Each row is a point on a landscape with many valleys, with its height.
From any point a ball rolls to the lowest of the 5 points nearest to it. It stops when none of these is lower. Distance is the straight distance between rows; heights are no part of it.
Q694: [ 20   5  34 -17  16 -14   0  -9  27  -4 -18  15]  height 5.76
Q754: [ 23   4  33   0   9 -27 -24 -32  14   3   2   1]  height 6.28
Q280: [ -2   9  11 -27  28 -11   4   2  15 -13 -25   6]  height 1.44
Q424: [ -2  -7 -21  -2  -9   3  -6   8   0  -5   2 -13]  height 2.98
Q205: [ -6   5 -16 -17  16 -11  -4   8   9 -10 -11  -9]  height 4.37
Q45: [-13 -10  15  13  -2   2   2  20  -7   5   7   9]  height 6.79
Q846: [  5   2  31   7   4  -6   8 -13 -10   6  15  20]  height 6.18
Q845: [ -8  20 -41   5   2   3  31   9   4   2   3   0]  height 4.25
Q331: [ 18   6  37  -6   8 -15  -1 -12  14   3   3  18]  height 6.52
Q770: [ -6 -14 -10  22 -22   9  -5  15 -10   5  15  -6]  height 6.81
Q680: [ -6  -4   4  -9   0   5  -9   5  -1  -1 -10  -4]  height 1.42
Q836: [ -3  -8 -18  -6 -11   9 -20  -3  -2  -1  -7 -20]  height 2.40
Q329: [ 14   0  32   8   7 -22   4 -20  -6  -1  25  18]  height 7.02
Q401: [  0  -8 -17   3 -22  22 -31 -12 -11   5  -7 -24]  height 2.58
Q192: [-11   2   7 -18  23 -13   7  20   8  -9 -11   5]  height 2.09
Q959: [  0  -7  -9  -5 -11  15 -26 -11  -6   1 -16 -19]  height 2.10
Q837: [ -1  -6 -34  10 -11   3  21  19   2  -6   9  -5]  height 3.32
Q485: [ -2  -4  20  10  -5   7  -4  -4 -13   8   2   5]  height 5.38
Q55: [ 10   4  27   0   0  -1  -5 -18   1   7   1  10]  height 7.11
Q799: [-10 -10   0   3  -6   3  -2  19  -5   1   2  -1]  height 5.25
Q987: [ -2 -13 -27  18 -29  16 -14   2 -11   3   8 -16]  height 4.62
Q311: [ -2  -1 -27  -2  -4  -4   8  15   6  -6   4  -7]  height 3.82
Q639: [ -9   2 -19  -4   9 -16  19  24  10 -11   7   2]  height 5.46
Q810: [ -1  30 -46  -1  -1   8  12  -6  10   5  -5 -12]  height 3.88
Q90: [ 11   2  11 -10  -2  13 -16 -22   3   1 -24  -7]  height 5.40
Q767: [ 13   6  30 -15  10  -5   0  -9  15   0 -13  12]  height 5.51
Q312: [-10  -9   1  24 -19  15 -16  -6 -28  10  15  -5]  height 5.36
Q712: [  2  13 -43  -7   0   0 -11  -9   8  -3  -7 -24]  height 3.95
Q575: [-13 -10   4   5   7  -9  16  38   5  -5   7   6]  height 4.47
Q793: [  2   7 -46   3 -12   9  15   0   0  -1   3 -12]  height 3.13
Q857: [  1  -7 -40  18 -19  14  22   9  -7  -5  10  -6]  height 2.28
Q387: [ 14   2  18   1  -8   9 -16 -34  -5   8  -6  -2]  height 5.24
Q753: [-1  1 25 -8  8  0  3  5  4  3 -6 11]  height 5.82
Q807: [ -8 -11  -3   5   3  -7  12  33   2  -6   8   3]  height 1.45
Q603: [ 19  -1  26   5   0 -17 -13 -37  -5   4  16   6]  height 6.26
Q646: [ -3   3 -22 -14   8  -4 -12  -1   8  -7 -12 -16]  height 5.64
Q275: [  1  -3  11   5 -10  14 -16 -17 -11   9  -5  -3]  height 4.39
Q981: [ -9  11 -40  14   1  11  38  16  -5  -2   3   3]  height 4.27
Q686: [ -6  -3   9 -14  11  -1  -1   9   4  -6 -14   2]  height 4.38
Q58: [-6 -1 24  7  0  3  3  3 -9  6  5 11]  height 5.29
Q49: [  4   2  18 -17   9   3  -5  -5  10  -1 -21   3]  height 5.22
Q728: [ -6 -11  -9  14 -21  18 -23  -5 -16   8   3 -13]  height 1.18
Q855: [ -5   7 -32   5   5  -6  30  19   7  -7   9   3]  height 4.24
Q905: [ -4  13 -33  -8   8  -9   9   7  14  -4  -2  -8]  height 5.14
Q446: [ 16  -2  23   8  -1 -12  -6 -30 -13   2  23   9]  height 6.61
Q397: [-15  -9  15  -6  16 -13  17  36   7  -5   1  15]  height 3.56
Q251: [ -8  27 -45   3  -1  10  25   1   5   6  -3  -5]  height 3.70
Q513: [ -3  -5  -5  -8  -4  10 -16  -1  -3  -2 -11 -14]  height 2.75
Q768: [  0  -2  21  12  -1   3   3 -12 -20   9  15  14]  height 5.09
Q465: [ 16 -12  28   6   3 -23  -2 -26 -15  -5  31  14]  height 6.73
Q169: [-10  12 -12 -17  23 -17   4  13  15 -10  -9  -2]  height 2.74
Q531: [  3  -5 -38  -4 -18  11 -22 -11  -3  -3  -6 -28]  height 2.80
Q640: [ 22   4  27   1   3 -12 -17 -34   7   7   3   5]  height 5.81
Q464: [-8 -3 29  2  7 -2  9 15 -2  3  3 18]  height 1.50
Q636: [ -3  -4  13  13  -8  13 -10 -15 -21   9   5   1]  height 1.00
Q113: [ -4  -8  -5   2 -12  14 -20  -3  -9   3  -5 -14]  height 2.79
Q954: [  7   3  14  -5  -4  12 -14 -17  -1   5 -15  -3]  height 5.21
Q70: [-8 -2 36 -2 16 -7 21 24  7 -2  1 25]  height 4.08
Q100: [-10  -5  27  -2  10  -4  11  23   1   0   0  16]  height 3.51
Q590: [  0   0 -38   8  -9   7  21   9   1  -5   8  -7]  height 2.99
Q745: [ 2  1 34 -9 12 -5 11  8 11 -1 -8 20]  height 4.63

Where does a ball stop that starts at each point below?
Q640 => Q636
Q251 => Q857
Q855 => Q857
Q331 => Q464
Q845 => Q857
Q205 => Q280
Q767 => Q464
Q905 => Q280

Call two points neighbours if one is among the 5 nearest of the other. Go from one point of each pair to the other, from neighbour to neighbour, staying as low as possible. Name the highest point that can't be avoided.
Q680, Q464 => Q686
Q728, Q857 => Q311
Q636, Q807 => Q275
Q464, Q807 => Q397
Q680, Q728 => Q513

For each start below, name every point that the ball comes to, in order.
Q603 => Q640, Q387, Q275, Q636
Q981 => Q590, Q857
Q465 => Q768, Q636
